Points, in no order, along strands that fork and pass close to each other.
In the rows, 128 means zero.
Two points are linked if the straight distance between their rows is under 134. Some points are linked to none.
(467): 101, 129, 136, 111, 121, 135, 105, 118, 137, 159, 77, 128, 98, 130, 123, 127, 136, 117, 104, 182, 103, 106, 133, 144, 161, 152, 164, 186, 167, 159, 128, 142, 158, 128, 110, 127, 149, 119, 124, 78, 164, 146, 108, 99, 115, 116, 116, 126, 100, 105, 120, 129, 110, 154, 99
(117): 128, 108, 44, 89, 150, 124, 147, 132, 141, 157, 149, 144, 148, 126, 140, 154, 175, 129, 124, 133, 165, 132, 146, 203, 120, 107, 119, 78, 100, 121, 114, 126, 94, 107, 126, 122, 127, 171, 137, 149, 117, 113, 120, 125, 138, 102, 143, 108, 137, 140, 150, 124, 158, 97, 135
(722): 155, 98, 107, 154, 135, 148, 82, 131, 131, 136, 160, 155, 133, 118, 106, 151, 129, 143, 159, 130, 184, 104, 112, 138, 96, 119, 123, 95, 94, 168, 111, 123, 120, 105, 87, 114, 140, 118, 120, 177, 82, 107, 109, 84, 155, 169, 120, 123, 139, 124, 174, 112, 113, 124, 143
(282): 102, 115, 108, 95, 113, 88, 161, 102, 132, 136, 155, 101, 131, 134, 144, 120, 133, 142, 121, 144, 90, 146, 133, 125, 157, 140, 110, 130, 133, 112, 140, 141, 130, 122, 139, 140, 122, 148, 150, 129, 135, 106, 140, 161, 109, 84, 159, 129, 113, 144, 104, 132, 173, 95, 136
(472): 162, 134, 117, 136, 119, 141, 114, 153, 90, 115, 154, 112, 172, 135, 156, 103, 126, 156, 154, 103, 144, 108, 103, 69, 98, 115, 82, 88, 102, 132, 152, 109, 116, 116, 135, 140, 146, 130, 111, 151, 117, 117, 139, 131, 143, 141, 104, 147, 122, 159, 145, 94, 121, 106, 148
(209): 149, 151, 128, 152, 151, 139, 143, 137, 128, 92, 143, 138, 103, 110, 138, 126, 98, 86, 118, 105, 167, 123, 125, 112, 111, 128, 173, 128, 86, 104, 126, 119, 116, 128, 143, 121, 125, 116, 129, 172, 166, 138, 134, 136, 148, 168, 123, 112, 167, 115, 141, 152, 59, 146, 103
(869): 145, 112, 121, 151, 149, 141, 119, 93, 171, 138, 152, 151, 84, 135, 113, 166, 87, 161, 129, 157, 155, 111, 119, 149, 139, 119, 156, 123, 128, 141, 105, 136, 136, 95, 78, 114, 85, 129, 133, 132, 112, 106, 79, 116, 126, 168, 118, 108, 129, 109, 166, 153, 113, 111, 169
(657): 104, 129, 182, 130, 102, 141, 116, 123, 134, 142, 116, 139, 108, 143, 119, 118, 115, 136, 122, 168, 102, 138, 121, 130, 154, 126, 116, 165, 178, 154, 117, 131, 127, 143, 107, 141, 126, 87, 131, 70, 126, 136, 140, 119, 117, 126, 104, 150, 114, 117, 111, 148, 124, 157, 147
(783): 144, 115, 62, 109, 141, 137, 131, 156, 126, 142, 135, 148, 140, 125, 128, 147, 166, 108, 129, 131, 177, 122, 133, 177, 112, 120, 127, 95, 98, 129, 118, 128, 85, 115, 116, 119, 132, 148, 123, 159, 122, 121, 117, 108, 138, 118, 132, 116, 147, 128, 152, 130, 131, 117, 117
(584): 168, 141, 149, 133, 115, 136, 107, 171, 74, 125, 101, 110, 190, 139, 148, 100, 144, 157, 138, 87, 126, 102, 108, 86, 97, 107, 75, 118, 122, 152, 147, 95, 126, 141, 136, 126, 149, 132, 106, 104, 117, 145, 134, 128, 138, 123, 87, 153, 104, 151, 145, 81, 136, 125, 142
(653): 118, 103, 120, 121, 144, 122, 131, 140, 167, 138, 125, 162, 115, 102, 91, 172, 156, 116, 152, 115, 139, 144, 150, 205, 117, 125, 136, 127, 137, 127, 117, 148, 140, 147, 128, 80, 114, 141, 144, 145, 101, 136, 113, 105, 136, 128, 181, 112, 141, 98, 129, 130, 180, 134, 132
(104): 97, 121, 151, 116, 113, 89, 143, 108, 153, 116, 141, 108, 88, 91, 124, 130, 105, 108, 145, 127, 109, 144, 142, 130, 145, 165, 136, 159, 136, 106, 132, 162, 153, 150, 131, 119, 129, 120, 148, 149, 121, 133, 140, 128, 113, 129, 184, 128, 141, 116, 94, 145, 161, 133, 104
(173): 102, 95, 47, 97, 117, 140, 140, 107, 126, 192, 116, 115, 138, 141, 159, 134, 176, 111, 107, 203, 119, 115, 135, 144, 168, 146, 143, 140, 126, 128, 110, 139, 120, 107, 106, 152, 152, 160, 135, 130, 147, 111, 106, 86, 100, 83, 109, 130, 107, 147, 137, 120, 111, 112, 107
(390): 161, 148, 146, 155, 138, 143, 136, 147, 113, 91, 130, 143, 118, 110, 135, 114, 101, 109, 126, 89, 161, 130, 116, 95, 88, 104, 134, 117, 98, 116, 143, 112, 108, 130, 152, 127, 124, 105, 124, 151, 153, 146, 148, 139, 151, 162, 113, 121, 155, 131, 134, 147, 63, 142, 115
(211): 100, 153, 203, 122, 120, 112, 139, 130, 146, 109, 99, 131, 100, 126, 111, 124, 110, 110, 117, 106, 94, 148, 149, 139, 146, 148, 143, 172, 170, 113, 134, 144, 160, 166, 149, 122, 117, 98, 127, 92, 151, 150, 147, 149, 115, 115, 156, 126, 130, 103, 84, 151, 122, 158, 102
(27): 147, 144, 113, 109, 128, 137, 135, 162, 74, 131, 98, 85, 181, 144, 157, 94, 166, 119, 117, 120, 113, 115, 128, 94, 121, 125, 96, 118, 102, 122, 162, 108, 119, 140, 166, 147, 168, 159, 114, 114, 171, 136, 136, 134, 125, 98, 109, 133, 111, 160, 118, 91, 124, 118, 104
(344): 109, 164, 195, 128, 115, 98, 126, 128, 136, 115, 119, 110, 134, 151, 124, 93, 112, 151, 122, 109, 73, 140, 123, 101, 151, 136, 105, 160, 174, 135, 143, 140, 156, 138, 144, 137, 110, 109, 112, 83, 129, 137, 147, 165, 110, 94, 146, 148, 102, 117, 82, 135, 173, 145, 166
(587): 110, 102, 119, 99, 126, 110, 128, 117, 144, 164, 117, 152, 146, 131, 106, 141, 154, 156, 143, 159, 90, 122, 138, 157, 147, 120, 122, 159, 172, 154, 146, 143, 155, 115, 111, 108, 118, 148, 132, 97, 108, 138, 103, 102, 118, 96, 150, 132, 90, 126, 124, 111, 211, 120, 154
(740): 135, 113, 138, 131, 117, 149, 106, 139, 120, 143, 122, 146, 147, 130, 112, 138, 147, 140, 145, 143, 137, 123, 125, 138, 121, 104, 107, 120, 147, 164, 116, 107, 117, 133, 101, 118, 123, 122, 125, 102, 98, 138, 120, 107, 139, 142, 100, 141, 127, 133, 160, 120, 142, 118, 146
(887): 137, 145, 155, 157, 137, 130, 140, 96, 152, 103, 166, 123, 84, 143, 133, 117, 57, 138, 120, 119, 135, 134, 106, 85, 126, 114, 128, 112, 118, 102, 111, 124, 121, 113, 125, 147, 94, 101, 134, 140, 135, 101, 125, 168, 127, 158, 108, 126, 147, 130, 127, 167, 93, 109, 164
(247): 107, 132, 134, 121, 133, 96, 155, 100, 139, 98, 171, 92, 89, 96, 138, 115, 97, 101, 134, 106, 113, 143, 137, 105, 128, 155, 132, 133, 110, 85, 127, 150, 138, 137, 147, 130, 117, 116, 149, 177, 134, 112, 148, 155, 112, 138, 174, 122, 154, 127, 101, 151, 132, 115, 100
(832): 151, 150, 122, 105, 149, 117, 159, 155, 83, 123, 85, 83, 187, 152, 155, 96, 168, 124, 104, 100, 98, 118, 141, 121, 129, 133, 112, 119, 110, 114, 172, 114, 125, 133, 163, 124, 151, 182, 117, 110, 169, 142, 124, 164, 114, 69, 122, 118, 107, 145, 111, 89, 155, 112, 122
(149): 109, 109, 87, 117, 103, 151, 104, 129, 103, 145, 144, 118, 130, 120, 149, 122, 139, 96, 122, 186, 150, 115, 125, 116, 144, 148, 151, 134, 102, 128, 102, 133, 103, 123, 110, 157, 175, 103, 124, 170, 124, 115, 144, 72, 134, 145, 113, 138, 144, 139, 136, 128, 69, 140, 78
(30): 120, 91, 103, 119, 130, 124, 100, 136, 153, 163, 122, 149, 126, 103, 92, 167, 164, 118, 162, 142, 134, 127, 140, 185, 119, 143, 134, 138, 131, 152, 117, 153, 136, 135, 107, 89, 136, 142, 142, 146, 92, 122, 104, 85, 130, 123, 173, 122, 138, 109, 140, 113, 174, 140, 117
(661): 107, 123, 187, 143, 100, 125, 110, 104, 143, 128, 138, 139, 89, 135, 106, 111, 79, 124, 125, 160, 117, 156, 111, 117, 155, 116, 117, 147, 169, 142, 110, 144, 118, 141, 120, 156, 115, 71, 126, 105, 118, 132, 160, 124, 121, 147, 132, 151, 130, 114, 106, 173, 116, 155, 152
(290): 155, 119, 123, 158, 156, 141, 123, 111, 164, 130, 155, 169, 96, 133, 109, 155, 84, 139, 131, 136, 175, 125, 122, 150, 126, 100, 154, 96, 112, 127, 107, 117, 116, 105, 95, 119, 89, 125, 126, 154, 118, 111, 97, 127, 141, 166, 112, 96, 147, 113, 169, 168, 88, 117, 161
(757): 138, 114, 84, 133, 112, 131, 97, 119, 84, 149, 130, 67, 155, 138, 161, 111, 138, 127, 135, 153, 113, 99, 113, 70, 130, 167, 123, 128, 78, 127, 135, 145, 135, 117, 125, 156, 195, 155, 116, 170, 128, 103, 125, 98, 129, 123, 124, 136, 108, 164, 121, 68, 120, 106, 101
(537): 122, 114, 97, 137, 105, 155, 87, 105, 103, 156, 137, 97, 113, 141, 149, 129, 106, 156, 105, 201, 107, 95, 106, 81, 137, 158, 143, 137, 116, 138, 118, 144, 140, 100, 93, 166, 176, 108, 121, 126, 120, 94, 111, 86, 124, 143, 93, 140, 112, 145, 133, 97, 94, 128, 121
(643): 141, 142, 96, 99, 122, 133, 156, 175, 72, 120, 125, 119, 178, 140, 157, 113, 168, 124, 121, 110, 144, 132, 123, 103, 105, 108, 92, 93, 105, 105, 142, 92, 83, 127, 159, 152, 151, 140, 115, 120, 156, 135, 159, 135, 130, 112, 102, 137, 133, 161, 128, 123, 107, 119, 112
(513): 161, 146, 211, 165, 137, 139, 110, 152, 139, 83, 103, 159, 128, 107, 108, 124, 105, 117, 154, 49, 131, 138, 129, 121, 80, 111, 122, 135, 136, 148, 135, 117, 164, 154, 145, 100, 101, 110, 111, 113, 110, 161, 145, 151, 150, 158, 138, 137, 135, 112, 118, 114, 109, 156, 129
(690): 104, 131, 107, 103, 128, 109, 188, 164, 112, 101, 131, 143, 162, 112, 134, 143, 180, 94, 97, 83, 146, 179, 163, 158, 118, 119, 115, 104, 140, 75, 132, 113, 99, 134, 198, 133, 139, 150, 155, 127, 134, 164, 184, 167, 116, 85, 120, 130, 150, 137, 105, 122, 150, 151, 97
(169): 128, 151, 135, 140, 137, 128, 121, 99, 121, 119, 88, 86, 90, 141, 147, 108, 84, 133, 79, 154, 106, 91, 103, 98, 141, 171, 187, 169, 116, 138, 141, 148, 166, 130, 124, 123, 163, 137, 125, 104, 185, 122, 100, 136, 131, 142, 122, 112, 101, 120, 114, 115, 83, 135, 106
(613): 141, 132, 140, 128, 143, 134, 140, 161, 120, 111, 109, 144, 138, 115, 125, 133, 155, 103, 129, 91, 136, 139, 133, 146, 118, 115, 127, 120, 123, 114, 136, 118, 118, 149, 155, 119, 121, 133, 127, 114, 142, 149, 137, 144, 130, 126, 126, 127, 140, 118, 129, 124, 121, 140, 105
(746): 128, 136, 136, 155, 119, 122, 103, 89, 127, 109, 152, 82, 91, 114, 137, 121, 77, 134, 133, 137, 127, 101, 105, 70, 126, 169, 150, 142, 98, 125, 123, 161, 152, 116, 112, 137, 150, 110, 130, 176, 132, 107, 128, 122, 130, 165, 154, 127, 133, 129, 125, 111, 107, 125, 114
(855): 131, 157, 196, 137, 107, 116, 102, 131, 115, 117, 109, 98, 149, 140, 135, 95, 109, 149, 129, 104, 84, 118, 111, 84, 125, 145, 96, 150, 165, 152, 145, 127, 157, 149, 141, 140, 135, 110, 96, 83, 122, 138, 152, 148, 116, 106, 133, 162, 99, 129, 106, 107, 159, 144, 155
(12): 123, 122, 100, 102, 146, 117, 142, 148, 141, 163, 108, 148, 147, 133, 121, 144, 171, 137, 126, 138, 109, 138, 141, 179, 145, 117, 129, 128, 157, 132, 116, 123, 124, 127, 122, 115, 117, 165, 133, 88, 123, 133, 105, 130, 118, 85, 133, 123, 115, 118, 140, 124, 201, 117, 146
(54): 132, 124, 88, 134, 124, 146, 115, 113, 107, 142, 160, 108, 133, 159, 147, 127, 108, 155, 118, 172, 130, 101, 103, 85, 133, 131, 124, 100, 109, 121, 114, 132, 115, 92, 104, 161, 144, 124, 123, 150, 115, 87, 116, 108, 129, 144, 99, 137, 125, 145, 143, 113, 96, 109, 140
(461): 110, 140, 141, 108, 137, 129, 126, 136, 136, 142, 66, 124, 106, 132, 123, 126, 144, 97, 91, 145, 103, 107, 140, 166, 162, 159, 175, 172, 159, 137, 141, 143, 152, 152, 130, 110, 138, 133, 121, 86, 186, 143, 111, 122, 112, 97, 131, 106, 115, 104, 118, 131, 97, 151, 93
(21): 122, 119, 133, 97, 102, 156, 119, 159, 108, 150, 106, 141, 155, 148, 121, 126, 172, 119, 134, 162, 122, 130, 123, 134, 137, 103, 101, 134, 157, 150, 115, 96, 109, 148, 119, 137, 146, 108, 122, 90, 119, 149, 146, 93, 121, 128, 90, 152, 119, 134, 144, 125, 125, 138, 124
(487): 128, 139, 138, 121, 138, 135, 137, 150, 114, 120, 83, 131, 116, 131, 135, 128, 148, 98, 107, 128, 133, 118, 139, 144, 141, 139, 151, 143, 133, 123, 137, 126, 123, 154, 143, 125, 143, 137, 123, 100, 172, 144, 128, 132, 129, 128, 120, 117, 135, 116, 128, 143, 89, 142, 97
(217): 147, 156, 153, 139, 138, 152, 91, 175, 104, 100, 64, 146, 129, 101, 97, 135, 155, 99, 119, 72, 160, 113, 143, 172, 85, 127, 145, 143, 122, 174, 147, 116, 146, 175, 135, 95, 145, 126, 117, 106, 139, 169, 130, 115, 155, 128, 129, 119, 137, 119, 139, 117, 97, 169, 105
(867): 157, 155, 178, 139, 110, 125, 98, 150, 91, 113, 93, 99, 175, 143, 137, 93, 135, 148, 133, 86, 98, 107, 115, 74, 106, 134, 86, 137, 143, 157, 154, 105, 148, 156, 147, 118, 150, 132, 104, 89, 130, 148, 138, 142, 137, 117, 122, 153, 94, 140, 123, 87, 142, 133, 140
(110): 127, 147, 176, 131, 126, 140, 158, 121, 135, 118, 105, 150, 123, 160, 131, 114, 106, 157, 119, 116, 123, 138, 120, 126, 140, 97, 123, 127, 162, 123, 127, 98, 109, 137, 130, 143, 85, 113, 126, 73, 151, 142, 121, 156, 124, 138, 93, 127, 122, 118, 125, 161, 115, 125, 168
(496): 114, 152, 175, 116, 127, 138, 154, 143, 131, 120, 102, 160, 153, 158, 112, 124, 146, 148, 121, 113, 107, 151, 142, 146, 142, 98, 114, 134, 184, 119, 127, 105, 129, 148, 144, 127, 92, 112, 128, 60, 130, 151, 137, 154, 122, 111, 111, 133, 125, 125, 117, 147, 148, 146, 153
(356): 164, 123, 59, 132, 145, 152, 83, 132, 107, 148, 117, 107, 146, 128, 143, 139, 149, 113, 116, 144, 167, 89, 126, 145, 105, 139, 146, 118, 59, 149, 126, 137, 119, 105, 102, 124, 178, 155, 116, 164, 139, 110, 69, 92, 141, 116, 125, 117, 129, 137, 162, 93, 112, 109, 119
(243): 153, 104, 92, 142, 135, 133, 120, 151, 129, 131, 155, 153, 142, 118, 116, 144, 146, 121, 162, 107, 182, 132, 127, 156, 95, 111, 122, 92, 97, 140, 127, 113, 101, 110, 122, 112, 119, 134, 119, 177, 92, 122, 124, 98, 146, 159, 133, 126, 162, 126, 155, 118, 127, 132, 135
(430): 106, 145, 141, 99, 125, 96, 187, 148, 115, 103, 138, 134, 165, 127, 132, 131, 164, 111, 95, 97, 118, 180, 167, 134, 132, 115, 102, 111, 155, 77, 126, 114, 104, 145, 191, 135, 121, 133, 148, 107, 132, 152, 175, 186, 105, 77, 137, 142, 140, 137, 95, 142, 163, 133, 114
(161): 148, 156, 181, 141, 136, 128, 105, 123, 136, 130, 84, 127, 123, 148, 125, 119, 112, 175, 116, 108, 103, 96, 115, 122, 112, 124, 130, 159, 151, 162, 147, 123, 162, 129, 101, 108, 109, 138, 106, 57, 136, 137, 97, 138, 134, 131, 112, 132, 88, 116, 136, 108, 134, 122, 171
(125): 135, 135, 102, 107, 132, 130, 167, 183, 96, 120, 124, 142, 167, 133, 138, 125, 185, 111, 114, 98, 152, 155, 146, 148, 103, 103, 98, 94, 120, 103, 144, 98, 89, 136, 159, 130, 132, 140, 127, 117, 138, 154, 161, 141, 126, 108, 102, 135, 140, 139, 132, 129, 135, 136, 114
(536): 143, 124, 73, 111, 120, 136, 123, 146, 86, 152, 107, 87, 178, 135, 153, 113, 176, 114, 141, 141, 117, 109, 127, 114, 120, 146, 111, 121, 82, 128, 150, 128, 109, 114, 142, 139, 182, 165, 115, 151, 137, 120, 119, 111, 132, 97, 122, 134, 114, 164, 124, 76, 131, 109, 106
(260): 140, 131, 156, 176, 124, 136, 88, 92, 143, 105, 147, 124, 88, 101, 113, 137, 72, 129, 140, 133, 157, 116, 112, 93, 113, 145, 163, 139, 108, 145, 109, 145, 158, 131, 113, 120, 138, 90, 134, 177, 108, 120, 123, 102, 147, 194, 132, 122, 135, 118, 149, 127, 86, 152, 122
(762): 115, 118, 153, 158, 120, 138, 107, 95, 145, 116, 155, 146, 83, 117, 113, 139, 72, 119, 140, 155, 148, 129, 122, 101, 145, 129, 153, 131, 125, 130, 101, 145, 131, 131, 106, 143, 127, 88, 143, 158, 123, 120, 136, 102, 138, 182, 131, 128, 144, 109, 130, 165, 81, 150, 114
(904): 137, 139, 208, 172, 115, 138, 113, 129, 143, 93, 120, 142, 113, 94, 100, 117, 79, 103, 148, 93, 131, 150, 121, 101, 109, 120, 116, 142, 135, 128, 119, 129, 137, 162, 148, 131, 109, 79, 117, 133, 115, 149, 162, 145, 130, 162, 140, 137, 154, 113, 106, 144, 93, 164, 117
(24): 98, 89, 92, 92, 112, 93, 142, 100, 140, 169, 142, 129, 139, 121, 125, 131, 152, 144, 137, 167, 79, 143, 148, 142, 169, 142, 114, 147, 156, 133, 150, 148, 148, 112, 128, 134, 143, 158, 150, 124, 115, 117, 124, 111, 106, 75, 151, 140, 90, 144, 107, 111, 199, 108, 129
(818): 177, 141, 131, 184, 173, 153, 124, 133, 152, 108, 141, 175, 110, 124, 122, 137, 87, 127, 131, 80, 178, 130, 115, 138, 89, 81, 147, 86, 95, 121, 126, 99, 109, 101, 128, 111, 72, 123, 118, 161, 135, 124, 116, 144, 151, 162, 101, 101, 153, 116, 154, 155, 76, 126, 158
(663): 140, 153, 135, 116, 160, 115, 165, 144, 111, 117, 95, 101, 147, 142, 145, 116, 166, 124, 112, 88, 106, 123, 155, 145, 124, 142, 119, 120, 120, 95, 169, 121, 135, 129, 160, 117, 123, 174, 127, 101, 168, 141, 119, 177, 110, 78, 132, 106, 115, 129, 112, 117, 146, 109, 118
(519): 128, 118, 136, 126, 156, 107, 154, 136, 166, 120, 135, 148, 117, 114, 104, 146, 134, 134, 144, 96, 124, 152, 151, 184, 119, 120, 128, 124, 132, 110, 131, 132, 140, 129, 137, 89, 87, 161, 147, 131, 116, 133, 105, 158, 124, 121, 160, 110, 140, 107, 116, 138, 186, 114, 144
(731): 150, 128, 112, 143, 123, 147, 114, 121, 105, 125, 170, 125, 144, 167, 148, 121, 92, 179, 130, 131, 155, 101, 90, 71, 123, 114, 91, 85, 111, 128, 121, 118, 113, 101, 109, 158, 135, 121, 112, 144, 99, 97, 134, 129, 139, 157, 80, 138, 116, 150, 153, 109, 109, 101, 168
(506): 99, 129, 184, 154, 113, 123, 119, 91, 157, 113, 156, 129, 73, 122, 110, 117, 60, 116, 120, 155, 126, 146, 117, 101, 156, 132, 139, 150, 141, 121, 107, 152, 124, 139, 124, 155, 117, 65, 134, 149, 126, 122, 159, 138, 122, 158, 139, 145, 150, 102, 112, 179, 103, 153, 132
(397): 125, 120, 88, 125, 109, 163, 84, 117, 98, 152, 104, 104, 134, 127, 149, 125, 152, 107, 105, 190, 137, 94, 118, 114, 134, 145, 160, 149, 108, 158, 110, 119, 129, 122, 101, 150, 182, 128, 122, 131, 136, 122, 113, 71, 141, 134, 96, 139, 114, 149, 146, 109, 72, 140, 94
(688): 124, 129, 101, 134, 112, 135, 101, 103, 103, 121, 157, 85, 112, 118, 154, 123, 102, 119, 135, 162, 124, 111, 111, 68, 138, 180, 141, 129, 90, 119, 122, 155, 139, 123, 111, 147, 181, 117, 110, 194, 124, 96, 134, 106, 128, 151, 149, 134, 135, 141, 118, 102, 117, 123, 101
(294): 117, 84, 77, 112, 130, 118, 104, 119, 148, 156, 132, 126, 119, 97, 113, 155, 156, 109, 163, 144, 132, 123, 145, 170, 131, 164, 146, 126, 103, 136, 123, 158, 129, 123, 113, 102, 158, 153, 140, 188, 101, 116, 115, 80, 138, 118, 174, 109, 138, 121, 130, 94, 172, 122, 108
(630): 118, 97, 37, 97, 121, 133, 141, 127, 112, 169, 132, 102, 161, 133, 152, 130, 186, 116, 137, 166, 125, 123, 142, 143, 148, 141, 125, 111, 98, 133, 133, 133, 104, 114, 130, 140, 165, 168, 129, 153, 123, 106, 130, 95, 132, 85, 135, 127, 117, 162, 137, 98, 145, 100, 103
(849): 107, 152, 154, 111, 130, 114, 184, 143, 122, 112, 123, 153, 158, 141, 122, 123, 149, 141, 108, 94, 111, 176, 149, 150, 135, 101, 104, 116, 167, 98, 132, 105, 117, 145, 169, 128, 86, 130, 143, 77, 129, 156, 148, 186, 113, 98, 129, 139, 131, 128, 103, 151, 164, 130, 141
(769): 148, 149, 174, 166, 137, 138, 146, 139, 132, 83, 145, 147, 116, 124, 123, 106, 87, 112, 125, 75, 150, 160, 112, 88, 93, 86, 117, 102, 107, 101, 129, 98, 106, 133, 166, 148, 82, 93, 123, 150, 142, 137, 169, 171, 126, 157, 110, 132, 158, 132, 115, 166, 88, 145, 138
(846): 102, 122, 145, 102, 94, 147, 124, 135, 124, 169, 110, 150, 149, 157, 122, 120, 160, 145, 121, 174, 98, 135, 131, 135, 162, 101, 115, 154, 189, 161, 115, 108, 124, 133, 103, 136, 122, 113, 125, 61, 123, 140, 131, 99, 114, 102, 87, 154, 100, 127, 133, 143, 141, 141, 150
(569): 124, 129, 90, 140, 129, 135, 132, 90, 139, 131, 189, 109, 105, 169, 142, 136, 70, 165, 115, 170, 149, 110, 96, 82, 148, 127, 141, 99, 107, 103, 110, 137, 115, 76, 91, 166, 115, 127, 137, 156, 123, 78, 102, 137, 118, 156, 97, 107, 129, 138, 142, 155, 87, 101, 159
(23): 99, 110, 54, 94, 126, 98, 178, 102, 142, 132, 174, 137, 144, 127, 138, 149, 153, 147, 133, 123, 127, 160, 150, 171, 142, 109, 107, 84, 134, 101, 126, 122, 100, 111, 149, 132, 110, 165, 157, 141, 103, 113, 141, 148, 139, 107, 152, 109, 131, 150, 138, 140, 170, 88, 130
(671): 120, 140, 120, 139, 136, 118, 148, 107, 144, 92, 173, 116, 94, 96, 147, 118, 85, 96, 136, 115, 147, 132, 124, 103, 123, 148, 166, 127, 89, 86, 116, 138, 119, 125, 136, 134, 119, 113, 141, 199, 147, 110, 135, 141, 135, 159, 149, 108, 167, 126, 136, 164, 87, 128, 98
(598): 106, 160, 207, 137, 127, 100, 145, 111, 162, 108, 115, 135, 99, 130, 118, 111, 84, 133, 116, 105, 79, 142, 125, 114, 136, 138, 138, 161, 172, 123, 136, 141, 167, 135, 137, 126, 86, 104, 121, 88, 139, 139, 130, 173, 108, 122, 154, 131, 121, 110, 80, 157, 152, 132, 149
(318): 126, 131, 113, 112, 157, 107, 174, 127, 161, 133, 128, 156, 131, 130, 113, 149, 157, 149, 114, 107, 119, 154, 155, 191, 130, 103, 126, 123, 156, 107, 118, 118, 130, 130, 135, 98, 76, 167, 146, 91, 120, 136, 106, 173, 126, 101, 136, 115, 126, 124, 133, 148, 197, 101, 158
(324): 110, 138, 203, 137, 124, 122, 144, 131, 147, 90, 128, 138, 106, 97, 102, 124, 103, 93, 139, 98, 116, 164, 137, 124, 124, 129, 128, 152, 148, 114, 116, 140, 142, 166, 159, 129, 107, 88, 138, 130, 121, 151, 164, 155, 118, 139, 158, 131, 163, 105, 83, 152, 126, 164, 105
(485): 123, 114, 160, 132, 135, 110, 113, 122, 155, 150, 113, 144, 119, 130, 99, 141, 126, 148, 155, 134, 111, 120, 128, 149, 134, 136, 128, 160, 164, 149, 135, 150, 162, 131, 105, 102, 104, 130, 123, 98, 113, 143, 107, 118, 121, 131, 153, 129, 99, 109, 133, 125, 175, 125, 150
(351): 124, 141, 114, 102, 142, 81, 168, 116, 134, 117, 135, 82, 132, 122, 141, 106, 141, 137, 117, 105, 89, 139, 137, 117, 133, 141, 118, 124, 121, 88, 154, 133, 138, 122, 157, 130, 113, 160, 145, 127, 159, 123, 128, 187, 104, 90, 144, 113, 119, 140, 100, 128, 171, 92, 121
(527): 139, 135, 110, 165, 152, 129, 137, 86, 149, 103, 188, 121, 95, 144, 142, 122, 60, 153, 135, 133, 152, 123, 103, 83, 126, 118, 142, 95, 98, 98, 117, 133, 124, 85, 110, 141, 93, 108, 130, 185, 117, 86, 110, 159, 129, 168, 113, 116, 146, 132, 139, 167, 91, 106, 153
(698): 159, 157, 177, 165, 153, 144, 109, 165, 133, 90, 81, 146, 112, 105, 99, 138, 126, 104, 135, 46, 136, 132, 136, 163, 87, 119, 147, 140, 128, 151, 144, 115, 159, 162, 143, 81, 103, 127, 110, 102, 127, 155, 124, 146, 150, 140, 143, 117, 146, 105, 126, 121, 111, 162, 126
(739): 113, 107, 56, 92, 127, 119, 164, 134, 127, 141, 168, 165, 177, 133, 139, 144, 164, 154, 139, 115, 146, 170, 138, 169, 121, 69, 85, 62, 143, 126, 121, 91, 79, 107, 144, 134, 120, 150, 136, 134, 70, 124, 152, 135, 145, 119, 121, 129, 131, 162, 162, 127, 177, 101, 146
(721): 140, 114, 140, 147, 140, 121, 112, 106, 170, 139, 126, 140, 101, 123, 105, 154, 110, 155, 138, 124, 137, 110, 124, 157, 124, 122, 146, 144, 134, 149, 123, 144, 150, 118, 83, 101, 97, 139, 128, 116, 130, 123, 90, 126, 130, 152, 136, 115, 117, 97, 145, 139, 139, 114, 167
(63): 103, 88, 73, 113, 104, 131, 101, 117, 127, 154, 146, 125, 123, 111, 132, 146, 159, 103, 149, 175, 146, 119, 137, 146, 145, 157, 145, 133, 103, 133, 109, 145, 114, 121, 102, 125, 162, 130, 138, 185, 99, 108, 127, 66, 137, 138, 142, 125, 138, 130, 137, 109, 121, 128, 90
(239): 136, 96, 121, 139, 116, 140, 86, 120, 136, 153, 138, 139, 129, 125, 112, 155, 129, 151, 157, 155, 148, 114, 120, 136, 128, 125, 125, 120, 132, 169, 107, 125, 128, 117, 85, 118, 125, 112, 130, 141, 79, 122, 107, 83, 142, 165, 116, 139, 126, 124, 161, 112, 128, 128, 141
(414): 88, 104, 121, 115, 94, 120, 117, 111, 131, 161, 113, 127, 103, 119, 119, 132, 133, 119, 129, 187, 96, 121, 136, 128, 170, 163, 145, 184, 168, 150, 127, 163, 150, 117, 110, 137, 146, 119, 145, 113, 138, 130, 127, 85, 103, 111, 148, 142, 110, 115, 112, 126, 146, 146, 105

A fork is a point with three links. Follow the links from the first point to the second and name the forks in between, in order.
(887), (587) -> (54)
(173), (351) -> (536) > (27)
(149), (818) -> (587)
(818), (643) -> (587) > (27)
(63), (757) -> (587) > (27) > (536)
(430), (846) -> (125) > (27) > (536)
(688), (461) -> (536) > (27) > (125)
(30), (613) -> (587) > (27) > (125)
(832), (21) -> (27) > (536)
(496), (27) -> (125)

Follow the links from the first point to the second, and from the first to the third. Name the last point that the two ways share.
(746), (290), (430) -> (27)
(818), (260), (294) -> (587)
(110), (832), (461) -> (125)
(887), (344), (24) -> (54)
(125), (746), (149) -> (27)
(290), (318), (630) -> (587)
(211), (294), (527) -> (54)

Name the points in between on the shortest way along the links from the first point to the second, in order.
(23), (746) -> (117) > (783) > (243) > (722) > (239) > (740) > (21) > (846) > (657) > (661) > (506) > (762) > (260)
(869), (519) -> (721) > (485) > (587) > (12) > (318)
(663), (290) -> (351) > (282) > (24) > (587) > (485) > (721) > (869)
(587), (867) -> (12) > (318) > (519) > (653) > (30) > (294) > (63) > (149) > (397) > (537) > (54) > (731) > (472) > (584)
